A landscape with many peaks, sampled at points; each row gives a point and its height.
A climber steps from a point to whichever of its 2 nearest points has the largest rise for the distance, and stops where none of them is higher. Distance is the straight distance between rows; heights are no part of it.
k_758 height 3.56: [ -3  -4  -9  12  21   5   2 -10   3  -1  27   7   3 -24  -2 -12  14   4
  11   3   0  -9   1  23  12 -11   4   5  13  11  -6 -12   8  -9]
k_232 height 5.03: [ -5  21  -5 -13 -13 -18  -6   4  13 -15  -7  -3  -4   1   7 -10 -19  -9
 -20  -6  10   8   5  -3   1  13 -12   3   3   7  17 -12  15  16]
k_198 height 3.75: [ 17  27  -8 -10 -15  -8   6   6   4   0  -2   8  -4   6  11   4  -3 -24
   3   2  18  10  -4  -3  -4  13  -5  17  -5   7  24 -16  -4  28]
k_36 height 4.20: [ 13  17  -7  -1  28  26   5  -3  16 -20  15   1  -4 -26  -5 -11   3   0
  -9  -5  -4   6  -7  28   9 -28  -3   7  36  -3  -5 -19  21   7]
k_113 height 5.50: [-10  11 -13   2 -10 -37   5 -13  -7   9  28  -4  11   7  23  -6 -16 -19
  13   6   6 -13 -10  11   4  16 -25  -3 -27  16  34 -10   2  -3]
k_850 height 0.52: [-16  -7   4 -15 -40 -15  29   3  17   6 -15 -26  -3  13 -11   8 -12  16
 -21   5 -16  -1  10 -22 -15  -9 -16 -15  17  -4   1  10  -5 -11]
k_382 height 3.93: [ 16  31 -13 -13 -12 -26   1  -7  -1  -4   8  14   2  23  15   5 -13 -30
   4  -2  12   8  -3   5   6  23  -9  12 -25  14  26 -14 -10  22]
k_376 height 1.33: [ 12 -21  22   7 -30  -9  18  15  -3  19   0  -5  -3  15   5  -5  -3  -7
 -10  -6  -8 -25  -9 -30 -33  12 -13 -11 -24  -6   2   9 -15 -15]
k_241 height 0.75: [-30 -35   4  17  11 -10 -19   5  -9  18  -1   1  16   0 -16   4  18   9
  25 -20   5 -24  26 -22   3  21   8  -8   0  16  -8   8  -5 -16]
k_285 height 3.55: [  3  26  -1 -17 -23  -3   9  12   2   2 -16 -10  -7   1   7  16   5 -11
  10  20  12  19  -1  -9 -12  10  -3   9   1 -13  27 -12  -9  22]
k_960 height 1.83: [-15 -19  19  10  -3  -5  -4  11 -13  16 -10   5  11   9   1  -1  19   3
  13 -14   6 -18   5 -31 -15  20   1   0 -17   4   3  10 -19  -8]
k_244 height 1.35: [-17  -1   3  -2 -15  -2   6  14  13  -6  -2 -13  -1   3 -10   1  -8  13
 -17   7  -9   3   5  -4  -8  -6  -6  -6  11   3   5  -2   9  -9]
k_33 height 3.38: [-17  13   4 -11 -30  -5  17  14   1  16 -21 -15  -5   5   1  12   6  -1
   1  21  -3  16   0 -11 -11   2  -3   8  11 -11  12  -2  -5  11]
k_271 height 3.11: [  9  18 -22  -9  29  -6 -12 -22   5   6  15   6   0  -8  10  -4   6   8
  21   9   0   8  13  28  27 -10  16  15   5   0 -12  -8   5  17]
k_588 height 2.59: [-11   6 -20  -1   9 -26   4 -20  -6  12  24   4   7  -1  12   4  -1   1
  29   2  -1  -6   1  20  11  13   2   6 -27  10   4 -11  -7 -11]
k_692 height 4.09: [  9 -22  -2  23  24  16 -19   2 -12 -14  22  21   0  -9  -7 -25   0  -5
   7 -19  12 -23   6  11  -7  -1   9  -9   5  13  -3  -5  13 -15]
k_29 height 6.28: [-14  -4   2  -7  12  21  -8  -7   3   0 -36  -1  -6  -7 -19  21  25  20
  -7  20 -12  17   2  12   9 -36  20   1  11  -9 -18  16  -8   9]
k_486 height 5.58: [-35 -12  -1  -1   1   2   7  -2  -3  25 -11 -12   2 -16   0  11  26  21
  23  39 -14   8   3  12   3  -3  10  -2  -9  -1 -12   9  -9 -15]
k_524 height 3.74: [ 16  -6   7  27  10  22  13  14   9  -6  37  14  -1 -21  -7 -14  -4  -5
   1 -13   6 -21 -15   2  -4  -4  -5 -14  17   9   9 -24   6 -16]
k_986 height 1.08: [-17 -11  -5   0 -12 -31 -15   8  -3   5  -5  -7  17  19  10   3   1  -1
  -3 -27  11 -14  11 -39   7  18  -5   6   2   7  19   6   2  11]
k_420 height 1.58: [-15   3  11 -12 -27 -11  -2  -3  -5   1 -11 -14 -13  16  17 -11 -23   2
 -13  19 -21  12   1   1 -20  11 -13  -4 -39 -14  -5  26   0 -18]
k_792 height 4.63: [  7   6 -25   4  10 -15 -11  -9   9   1   1   7  19  19  -9   7   1   0
   9 -24  18   6  21  -3  27   3  20  18  15   5   0  -5  -8  28]
k_291 height 1.65: [  9   4   9 -11 -25  -3   3   4  -1  -8   3  -7 -13  14  12 -10 -33 -11
 -27   3 -12   5 -11  -4 -13  13 -22 -10 -34  -8   5  13   2  -9]
k_274 height 0.65: [-11 -25   8  16  20  -8 -25   1 -19   6   3   7   7   2  -4  -7  10   4
  19 -28   6 -22  18  -5  -2  26  -3   2 -11  20  -1  14  -4 -19]
k_834 height 1.30: [  4   6  11 -28  10  10 -22 -12   5 -21 -46 -11 -15  28   1   8 -11  10
 -41 -13  -7  18  10  -4  -2 -19   5  -3   2 -18 -21  30   8  11]
k_591 height 4.01: [ 42  18  11   7  -6  26  19  21  -5  -6  13  12  -7 -15   0  11  -1 -24
  10  13   9  11 -33   7 -12  -8  -2  -2   7  -9  12 -16  -9  20]
k_169 height 0.76: [ -5  13  -3 -14   3   7  12  -9   3  -9   2 -11  -7 -21   2  12  19   5
  17  27 -11  25 -10  24   4 -20   5  12  19 -19   0  -4   7  10]
k_460 height 3.16: [ -4  26 -28  -2   2 -31  -7 -18   1   3  18   5   7   6   5   0 -14  -2
   9 -13   7  -4  14   8  18  12   2  12  -1  18  10 -10   7  14]
k_531 height 3.13: [ 13   6 -17  26  17  -9   2 -19  -9  15  28  20  18  11  -5  14  -8   3
  39 -22  17 -21   5   3  24  14  24  11 -12  12  -3  -7 -28   2]
k_263 height 0.98: [-26  -9 -19   9 -11 -32  -7   5  -5  23  -2  -7  23  16   0  15   5  11
   8 -21  16 -15  24 -26  16  19   5   6  11   6  18   5  -5   9]
k_894 height 2.25: [-15  -4 -19   6  -6 -17   2  -2 -20  32   4  10  11  12  10  15  15   7
  33  10  13  -5   4  -1   7  17  10   9 -24   4  -4   1 -25   1]
k_509 height 0.37: [ -3 -31  18  16  16  15 -10   7 -15   3  11   1 -11 -10  -4 -12  -7  13
  11   2 -24 -18   5  16 -13   1   5 -20 -12  -6 -26  23  -4 -39]
k_830 height 2.08: [ 15 -29   8 -17 -13   8  26   5  10  12  -7 -14   7  10 -29  10  -9  18
 -24 -13 -13 -11   4 -18 -26  -4 -19 -30  21  -5 -18  18   1 -10]
k_483 height 4.40: [  0 -18  -2  15  35  15 -34   7  -8 -22   7  -2 -10  -8 -11 -22  -3  -1
  -4 -25   3 -25  25  15  -4  -1   7  -7   9  17  -7  11  14 -18]
k_143 height 4.33: [ 20  24 -22  -1   4 -16  -9 -19  -4  -2   0   9  16  31  -2   9  -9 -10
   8 -24  18   5  14  -3  25  15  14  25 -17   2  -1  -2 -19  25]
k_388 height 1.18: [-15 -10  18  -5 -19 -29  -1  30   5   3 -16 -13   8  25   7   0   7  -5
 -11 -28   1 -28   7 -52 -16  17   0  -3  -1   4  17  10   1   4]
k_137 height 4.07: [ 21  11 -15   4  16 -17 -23  -6  -6  -5   3  21   7  19   0   1  -9 -12
  -5 -27  24  -4   8  -2  11  12   7  16 -14  12   5 -16  -4  20]
k_279 height 4.22: [ 23 -11   9  16   7  24  -6  15  -9 -24  14  11  -6   1  -5 -16 -16  -8
 -24 -28   7 -14  -5  -6 -15   1  -7  -8   6  10   0  -8   3  -8]
k_12 height 4.64: [  4  -6  19  -3  15  -2 -21  10  -2 -12 -28   8  -2  15   2   0  15  -8
 -13 -21   7   1  -3 -21  -4   4  11   9  -9  -6  -8  15  -3   9]
k_846 height 0.69: [-12  20   0 -19 -18   2  21  -3  -1  -4 -15 -21 -10 -12   4  13   5  12
   8  35 -17  28  -9  16   3 -16  -5   1  14 -22   2   3   7   4]
k_867 height 4.73: [ -5  -3  -7   4  16   3 -24  -4  -2 -20  -1   6  -1   2   0 -17  -6  -3
 -14 -17   7  -8  18   3  -6   0   5   0   3  14   1  -2  14  -5]
k_358 height 3.58: [-21  16 -20 -13 -29 -24   6   1   0  27  -4 -15  11  10   3  23   5  -5
  14   0  11   2  18 -15  13  21   2  10  17  -5  24  -8  -3  29]
k_416 height 3.82: [ 39   6 -11  11  25  -7 -22  -9 -12   0   4  31  17  24  -3   1   3 -17
   1 -39  24 -11   5 -14  15  15  21  21  -5   3  -4  -7 -14  22]
k_330 height 3.37: [ -8  25 -26  -9 -17 -31   5  -1  -2  15  11 -11  11  14  -1  10 -10  -5
  20  -8   9   2  12   0  13  11   1  12  11   5  21 -10  -2  20]
k_217 height 3.60: [ 17  -5  15  25  -8  26  29  11  -8  11  23  18   1 -22  -4   1   6  -7
  18  21  -4 -10 -32   3  -4 -10  -5 -13   4  -6   3 -13  -9 -15]
k_409 height 4.86: [-32 -24  -2   9   6  -3 -13   2   7  10   4 -20   3 -17 -13  -8  11  19
   4   9 -11 -11  19   9   7  -6   9  -7   7  11 -11   7   8 -21]
k_722 height 1.11: [ 21  -1 -11 -24  -4   8   6 -10   9 -10  -3 -17 -12  -1   9   0 -40  17
 -34   4 -31  17 -11  22   0 -14 -22 -21  -3 -23  -9  15  17 -15]
k_753 height 4.81: [ -8   6 -12  13   4 -28  13 -13   3   9  44  -4  12 -15   5  -7   1  -3
  17  -2   4 -14  -7  10   6   9 -17  -2   3  12  26 -25   1 -16]
k_704 height 2.41: [-15   3 -11   3  -1 -21   5 -10 -14  29  11   3   3  -1  20   5  15  -3
  39  25   5   7  -7  17  12  13   3   5 -31  -2   7  -6 -12  -5]
k_294 height 3.40: [ 13  -6  11  18 -15  15  20  13  -7   4  19   8  -3 -21   2  -4  -8  -6
  -2  11 -14  -5 -23   5 -12   3 -10  -7  -7  -3   6  -4  -6 -15]
k_731 height 6.26: [  3 -11   0  12  34  32 -10  -8   2  -4   1  17   2 -20 -18  -5  23   1
   9  10   6  -4  -1  13  15 -34  19   3  20   6 -16  -4  -1   7]
k_968 height 4.77: [  3  22  -7  -4  -4   0   2  11  12 -25   3  -7  -7  -2  -4  -6 -17  -6
 -20  -7   8  11   1   2  -3  -9 -12   2  26   5  16 -17  17  11]
k_983 height 1.42: [ -3  -5  19  -8 -28 -19   9   5  -1  11 -18 -13 -10  23  16  -7  -7  -3
 -17  -7 -11  -9  -4 -33 -30  14 -22  -6 -27 -11   1  18 -11  -6]
k_599 height 3.42: [ 15   1 -11  19  24   3  -1 -15  -1  14  29  29  12  -8  -4   2  11   2
  39  -8  20 -17   1   6  17   2  19   9   5  11  -9 -18 -17  -2]
k_887 height 1.37: [  8 -17  15   9  15  31  -7   3  -8  -7  -8  11  -7  -6  -6   2  -1  16
  -2   6  -4  -1 -10  18  -6 -17  10  -5  -6  -9 -25  20  -5 -14]
k_2 height 0.19: [-17   8   4 -12  -4   5  -3 -13   0  -8 -22  -8 -12  -5  14   0  -2  14
  -3  26 -15  25  -4  19   0 -14   3   3 -19 -15 -15  16   7  -6]
k_122 height 1.26: [-15   1   2   1 -21 -12  23   5   9   8  12 -13  -3  -9   4  -6 -11  11
 -10  23 -11  -4  -2   4 -10  -5 -20 -12   4 -10   8  -1   3 -21]
k_662 height 0.30: [ -6 -26  14   9 -10   8   4   5 -11  12   6   0  -7  -1  -1  -3 -12  16
   7  19 -19  -4  -8   5 -16   7  -4 -13 -17  -9 -18  21  -8 -32]
k_761 height 2.46: [ 16  22   6 -14 -10  19  18  14   9 -15 -14  -6  -7 -10  -6  19   2  -4
  -1   8   5  25 -17   0 -10 -16   2   1  31 -17  15 -10  -1  27]
k_610 height 4.34: [ -6  -7   2  25 -16 -13  20   9   5  13  37  -3   1 -14   3 -13   3 -11
  17  13  -1 -13 -20  -1   4   5 -23 -11   5   6  28 -25   0 -23]
k_655 height 4.49: [ 27   8   9  12  -7   4  17  16   6 -14  31   9  -4  -5  10  -6 -24 -37
 -11  13  -3  -4 -30  10 -11   6 -22  -7 -19  13  16 -17   2  -1]
k_160 height 4.00: [ -3  -9   3  24  -6   9  17  10  -1  13  32   9   8 -23  -6 -13   9   0
  15   1   4 -15 -15  -7  -1  -3  -2  -9  22   8  14 -27   1 -20]
k_297 height 1.24: [ 12   4   6 -17  16  24 -16 -16  12 -27 -25  -7 -14  12  -3   3 -17  10
 -43 -12  -5  14   2  13   0 -32   2 -11  11 -13 -16  13   8  14]
k_221 height 5.32: [-24  14 -11  -5   3  -6  -1 -12  10 -16   9 -19  -7 -11   8 -20  -8   8
  -9  10 -15   8   9  26   8  -2 -12   2   6  -2   5 -10  25 -13]
k_732 height 1.95: [  2 -18  13  15  -4  -5  -9   6 -21  10   8  21   8  14   8  -4   4 -13
  15 -13  17 -23  -4 -23  -9  22  -6   3 -31  11  10   3 -13  -7]
k_114 height 4.27: [-27 -18  -4   4   3   2  -8   1   6  21 -28 -15   7 -12 -22  24  34   6
   1  14  -6  14  20  -9  22 -20  23   8  21   9 -14   5  -6  11]
k_676 height 0.55: [-19 -19  -7  16  19 -11 -31  -5  -6  -2  16  -5   9  -8  -2  -9  -2   6
  12 -21   3 -21  26   8   0  16   0  -5  -9  19   0   1   6 -19]
k_422 height 4.46: [  4 -13  -3   6  29   6 -40 -15 -13 -15  -7  10  -4   5   3 -12  -2  -5
   4 -16  12  -4  15   3  -1   9   4   3 -13   6 -13  11   5  -5]
k_69 height 5.30: [  2  21   6 -25 -17 -14 -16   5   5 -24 -26  -8  -8  21  11  -9 -11 -17
 -35 -26   8   9   2 -21  -6  14  -7   3  -5   4  15   2  20  21]
k_359 height 5.02: [-11  17  -9   2  10  -8 -13  -8   1 -14   8   2  -6  -5  11 -21 -10  -1
  -7   1  -2   3   4  17   5   3  -3   1 -12   9   9  -9  25  -4]
k_561 height 3.87: [  7  10 -18   1  28  10   8  -7  14 -10  27   7   6 -30  -9  -8  15   0
  14  -3   1  -2   5  17  21 -17   2   6  39   4  -9 -30  12   9]
k_336 height 1.96: [ 17 -33  12 -11 -11  -2  21   6  -1  15  -5 -12  -2  12 -14   5 -25  11
 -18 -22  -9 -16  -1 -23 -32  12 -22 -22   5 -10 -13  24  -1 -21]
k_540 height 5.81: [ 10 -12  -6  18  39  27 -21  -8   2  -7  -2  31   5 -11 -17  -4  16  -8
   9 -13  18  -9  12   6  10 -20  21   6  16   6 -15  -9  -3   1]
k_368 height 4.18: [  9  -5   5   9  22   5 -29  -8 -16 -14  15  17  -9   0  11 -25  -9 -11
   3   1   8  -1   3  18 -10  10   0   4 -36   7  -3   7   7 -16]
k_412 height 0.23: [-23 -13   6  -6  -8   0   9  -6   4   6  -4 -18 -10  -4   7  -6  -8  18
  -1  21 -22   8  -2  13  -7 -11  -2  -7 -20  -9 -14  19   0 -26]
k_440 height 4.98: [-22   7 -16 -12  16  -3  -4 -13  13 -13   7 -20   6 -23  -3 -13   6  11
  -8   5 -16  -3  18  24  21 -11  -3   2  24   9  -3 -16  28   2]
k_694 height 1.41: [-10  20 -11 -18  -2 -10 -21 -10  -3  -5 -44  -3  -4  19  15   5   4  -9
  -8   0   4  24  17  -7   8   7  11  13 -17  -8  -5  12   1  16]
k_908 height 1.73: [ 10  -1   5  -2 -33 -10  12  15  14  -8   8 -23  -7  16   7  -7 -33  -5
 -32  -5  -6  -4  -6 -15 -18   9 -28 -11 -11   3  13   0   1  -7]
k_489 height 1.46: [ -8  15  -4 -19 -10 -11 -10 -11 -13   4 -29   6  -3  12  20   3   5 -10
   2  16   5  25  -1  -5   4  17   5  13 -36  -6   2  14  -3  13]
k_266 height 2.82: [-12   7 -31  13   8 -26   4 -27 -10  18  31  -3  19  12   3  13 -14   5
  30 -19   4 -24   4  12  23  21  12  11 -15  19   0  -5 -16  -7]
k_229 height 4.47: [ 14  22   1  -7   4  20   8   6  14 -22   5  -4 -10 -14  -1  -6 -14   5
 -26   0  -5   7 -12  21   2 -26  -3  -4  33  -7   3  -9  17   9]
k_414 height 3.80: [ 34   6  19  14 -13  37  27  17  -9   8   8  16  -4 -23   2   9   4 -10
  15  20  -3   5 -36  -1 -18 -11  -4 -10  -3 -13   4  -5 -17   9]
k_938 height 3.92: [ 19  -3  -1  15  24   6 -13 -10 -11  -9  18  32  -1   1   1 -16  -2 -13
  17  -9  24  -9  -5  14  -3   4   3   4 -21  13   3 -10  -5  -2]
k_194 height 3.81: [ 11 -26  16  28  15  33  -4  13 -10  -6  19  15   0 -13 -16 -18   0   4
   6  -9  -2 -21  -9  -2  -3  -7   5 -17   8   4  -9  -7   3 -23]
k_239 height 0.45: [-13 -28   7  18  19   7 -21   4 -13  -6  20  -2  -6  -7  -1 -22  -5   8
  15  -6 -10 -21   8  10  -9  12   1 -14 -11   8  -6   9   3 -37]
k_988 height 1.03: [ 17   3  -3  -8  -6  10  19  -6   5   1   9  -8  -9 -11   5   6 -21  19
 -25  16 -33   9 -21  19  -2  -4 -16 -11  -2 -19 -10   8   8 -21]
k_24 height 1.28: [ -9 -13   2  -5  34  24 -24 -10  -2  -9 -23   2  -7  -3   1  -8  11  10
  -3  12  -3   5   9  16   3 -24  13   2  -5  -6 -22  22  -1  -5]
k_730 height 3.79: [-21   6 -15 -13 -30 -19   1  14  10  26 -23 -21   8  12 -12  22  20  -5
   7   5   9  13  25 -23  16  13  10  12  27  -7  20   1   2  29]
k_74 height 5.33: [ -8  13  -9  -4  -9 -22  18  -9   5  -3  30 -16   1 -17  18  -7   1  -8
  16  12 -10   5  -5  11   7   7 -26   3   9  -3  25 -22  12  -8]
k_481 height 4.03: [-21  -5 -13 -11 -12  -6  -6   1   6  25 -27 -15   9  -2 -22  23  25   4
   9  11   0  24  27  -9  25   3  22  15  21  -3  -4   6  -4  29]
k_981 height 1.51: [-12  -4  14  -8 -18  -9   0   4  -4  -7 -18 -19  -4  14   5   0 -18   9
 -17   0  -6  -1   5 -13 -16   6  -7  -3 -15  -7  -7  24  -1 -14]
k_763 height 3.99: [ 33  -5   8  19   4  27  12  12   3 -19  27   5  -3  -9 -10 -17 -21  -5
 -24 -11  -2 -14 -18   5  -6  -3  -7 -16  15   7   1 -14  14  -6]
k_564 height 2.61: [ 22  24  -8 -19  -2  13   6   0   2 -11 -10   4  -5  -8  -7  28   8 -13
  17  13  20  27  -5   2  -3  -6  15  17  23 -15  10 -16   4  35]
k_403 height 5.40: [  9 -13   1  15  24  15 -12   1  -4  -3 -14  22  11   1 -11  -3  22  -6
   4 -15  22  -8   7 -13   9  -6  17  13   9   9 -14  -5  -5  12]
k_940 height 3.72: [ -2   0  -3   9  -2   4   8   7  -7  12   6   8   4  -9   0   1  14  -6
  20  12  12  -4  -6  -3   1   2   7   2   1   3   3 -10 -13   5]
k_932 height 3.70: [ 22  -3  -1  19  11  12  -5  -6 -13   6  17  39   8  -1  -4  -5   9  -9
  26  -3  27  -2  -8  -7  -2   1  11   7  -8  12  -3 -20 -14   5]
k_978 height 0.58: [-32   8   4 -23 -40 -20  22  -5  12  11 -16 -30 -12   4   4   1 -12  20
 -13  25 -22   9   5  -1  -6  -4 -13 -12   7 -12   3   8   3 -17]
k_304 height 4.30: [ -1   7   4   2  -6   7  19  11   8  -6   7  -2  -4 -18 -10   4  13  12
   9  11   0   7  -8   4   4 -12  -1   3  34   1   6 -16   7   4]
k_881 height 0.63: [-15  14   0 -30 -35 -10  30  -3  13   5 -28 -31 -10   1  -3  24  -4  20
  -8  30 -21  24   3   4  -4 -14  -2 -14  14 -19   2   9   1   1]
k_573 height 5.09: [-21  11 -11  -1  -5 -23   4 -17  -2   4  15  -8  -3  -5  23 -12 -12 -12
   7  17 -11   7  -7  19  10  17 -19  -1 -30   5  17  -5  14 -15]
k_52 height 5.04: [ 22 -14  17  16  28  23 -20   3 -15   0 -17  38   4   3  -2  -2  21 -21
  10 -13  22 -13  -6 -18  -5   1  19  13  -5  -1 -10   1 -13   6]
k_119 height 4.82: [-33  11  -9 -10 -21 -29   3  -8   3   8  -1 -16 -11   3  18  -5  -9   5
   4  27 -13  10   3   8   6   9 -14  -4 -14  -2  18  -4  11 -12]
k_675 height 2.09: [ -7 -10  -2  14  -4 -14   1  -3 -23  20  10  17  14   2  14   2   6  -8
  29   5  20 -10 -10  -9  -5  19  -1   2 -38  13   7  -2 -19  -8]
k_410 height 5.96: [-20  -5  12  -7   4  14   5  -6  -5  15 -24 -10  -5 -11  -6  18  23  20
   7  32 -16  24  -1  18   8 -23  14  -4   1  -9 -22  18  -8  -1]
k_918 height 4.75: [ 20 -12  20   1  26  14 -22   7  -9  -5 -36  21   0  11   2  11  22 -15
  -3 -15  11  -4  -9 -28   3  -5  22  16  -2 -12 -12  10 -10  15]
k_844 height 4.26: [ 33  16   5   5  -2  12  21   6   4 -16  25  10  -7 -17   8  -4 -10 -30
   2  11   2  11 -29  13  -8  -4 -17   5   1   1  16 -21   9   9]
k_755 height 5.08: [  9   6  23 -18  -9 -16 -10  20  10 -21 -26 -13  -9  23   5  -9 -10  -9
 -33 -33  -6  -6  -4 -35 -14   9  -1   5  -8  -1   4  16  11   7]
k_109 height 1.17: [ 19   9  -3 -23  10  24  -2 -10  10 -22 -16  -5 -15   7   7   4 -35  18
 -40  -1 -23  22 -10  24  -4 -24  -7 -19   2 -16 -15  14  15   3]
k_646 height 5.01: [ 10  -6 -10  13  15  -1 -20   4   7  -3  -5  12  15   9 -17   0  13  -6
  -1 -35  22  -7  17 -20  20   3  17  13  22   7  -8  -5   0  22]
k_596 height 5.10: [ -5   1  -4   8  -8 -27  -2  -3   3  -6  26  -3   5   6   6 -11 -26 -17
  -7  -8  10 -16   2   6  -2  17 -25  -7 -21  21  34 -12  12 -12]
k_335 height 1.34: [-11  14   4 -27  -1   2 -21  -8   7 -18 -54  -6  -4  17   4   5   8   1
 -33  -2  -6  27  11  -8   7 -13   7   6  -2 -15 -13  21   6  20]
k_659 height 5.21: [-40 -12 -12  -1  11  -6  -6 -12   5  11   5 -12   1 -15   7  -3  24  15
  17  20 -12  -3  14  17  16  -3   9   0  -6   9 -11  -1   4 -17]
k_380 height 4.76: [  5   1   2  10  -9 -13   1   2   3 -15  32   2  -2  -1  16 -14 -26 -33
 -15   5  -5  -7 -15  20  -9  17 -26 -10 -36  12  22  -8  11  -9]
k_171 height 1.43: [  4   3   9 -14 -19  -1  10   4  10  -9 -12 -17  -7  14   0   2 -24  19
 -32  -1  -8  11  -3  -7 -12  -9  -9 -10   2  -9  -6  13   1   2]
k_426 height 1.64: [ -8 -21  22   1 -10  15  10  10  -5  19 -29   2   6   4 -21  13  34  10
   3   4  -1   2  -4 -33  -1  -4  20  -4   8  -1 -16  17 -23  -1]
k_559 height 4.54: [-28 -17   6   5  -4   6   1   4   9  15 -13 -15   5 -18 -27  14  23  18
   8  12  -8   1  10  -2   3 -18  15  -4  20  12 -17   4  -9 -11]
k_532 height 1.82: [ 30 -14   9  -6 -18   2  12  14   6 -11   4 -11  -6  16  -3  -3 -33   1
 -36 -22 -10 -15  -4 -16 -27  12 -24 -15   4  -7  -5  10   4  -8]
k_873 height 2.93: [ 26  29 -18 -10  25  -4 -14 -19   4  -6  11  22 -11   5   7   4   1 -11
  16   2  12  19   1  21  20  -8  17  21  -1  -6  -6 -14  -8  23]
k_21 height 2.32: [ 20  11   8 -16 -15  19  23   9  16  -5  -5 -14  -3  -4 -15  18  -8  15
 -18   8  -9  17 -15   8  -4 -19  -8 -11  30 -16   0   1   1  12]
k_346 height 2.20: [ 19 -10   7 -16 -13  15  30   6  12   2 -10 -10   2   7 -25  12  -4  26
 -30  -6 -10   3  -2  -6 -10 -18 -10 -22  31  -8  -8   8   0   7]
k_642 height 3.51: [ 12  -3   6   7  -4   5   4  10  -6  -3   9  15  -2  -6   7  -6   0 -13
   4  11   6   7 -12   3 -11  10  -6  -1 -21   8   4  -8  -9  -2]
k_367 height 0.85: [-14   3  -3  -1  23  18   8 -16   1  -5  11   2  -9 -24  12  -7  16   6
  11  26 -15  11  -8  29   9 -15   0   4   3 -12 -14  -2  11  -4]
k_955 height 1.52: [-19   9  13 -18 -18  -5 -15 -10 -12  -3 -33  -9 -14  15  19  -3  -9   1
  -6  14 -11  16   3  -3  -9  14   1   0 -45 -12  -7  26  -2  -6]
k_841 height 4.02: [ -6  -3  -7   5  -4   7  19   8   5  14   9   2   4 -24 -11  15  28   7
  28  12   4   5  -2   0   7 -11  12  -4  31   0   2 -13  -5   3]
k_707 height 1.45: [ 20 -21  21   5  -4  28   9  11  -7  -2 -11   2   1   7 -12   2  -6  13
 -11  -8 -10   0 -10  -6 -18  -7  -2 -17  -4 -11 -22  22 -12 -10]
k_733 height 0.94: [  9  -1   5   6   5  24  20  -6   2  -2  21   1  -2 -24   2  -3   2  13
  -2  21 -28   5 -23  26   2 -14  -9  -1   4 -18 -12   0   5 -13]
k_809 height 6.75: [ -4  -4  -3  -1  18  17  -7  -5   2   4 -11  11  -1 -17  -9  10  23   2
  15  22   3  16   0  13  10 -27  17   5  15  -1 -16   4  -5  12]
k_807 height 4.50: [ 12   9   4   7   2   6   4  18   4 -19  10   6   4  -3  -3  -9 -11 -10
 -21 -15  19  -3 -10  -9  -6  -3  -3  -1  12  10  12 -17   7  10]
k_115 height 3.30: [ -2   6 -19  -3  41   6 -16 -29   4  -7  22   9   1 -13   6 -20   6   6
   6   3  -3  -6  18  27  19 -10  13   8  -2   6 -14 -16  13   0]
k_220 height 1.72: [-17 -20  24   0  -4  -4  -2   9 -11  17 -26   2   8  15  -3   9  32   4
   8   6  -1  -1   4 -34  -3   5   9  -3 -10  -5 -16  21 -19  -6]
k_868 height 1.25: [  2 -16  19  -1 -31 -13  17  19   0  12 -10  -5   2  17  -3  -4   6  -4
  -9 -20  -8 -29  -4 -47 -27  13  -6  -8   2  -3   5   4 -10  -3]
k_747 height 1.55: [  2  -6  22   4 -10  11  11  14  -3   5 -16   2   3   9 -13   3  14  11
 -13  -2   1 -10  -5 -23 -13  -5   1  -8   8  -3 -10  10 -12  -2]
k_927 height 4.87: [  4  -1  18 -10  -3  -4  -8  16  11  -9 -33  -1   0  17  -2   3   9  -6
 -25 -28   3 -10  -4 -42 -10   3   6  13  10  -6   0  11   6  14]
k_355 height 0.86: [-34 -27 -18   9   0 -22 -21   1  -3  18  -5 -13  20  11  -2  14   3   9
  15 -23  14 -19  30 -18  10  19   1  -1  -8  15  -3  12  -1  -6]
k_979 height 2.77: [ 32  29  -8 -13  16  15  -9 -11  -1  -9 -13  20 -10  -1   5  12   9 -19
   4   7  24  25 -10   6   5 -15  16  22  13 -11  -9 -11   0  36]
k_931 height 4.12: [ 25  40 -15 -12  -4 -21  -8 -12  -3   4  -4   9   3  33  11   9 -12 -29
  10 -18  11  13   0  -2  15  23  11  20 -18   4   9  -8 -18  33]
k_554 height 4.62: [-13   2  -1  -3   8   6  13   4  23 -14   7 -18   1 -26 -14  -1  12  18
  -7  10 -17  -2   4  16   8 -21  -1  -5  44   2  -2 -12  17  -2]

Where does a climber stop that starts at each point below?
k_642 => k_221
k_481 => k_809
k_291 => k_69
k_979 => k_69
k_733 => k_420
k_412 => k_420
k_263 => k_420
k_217 => k_113
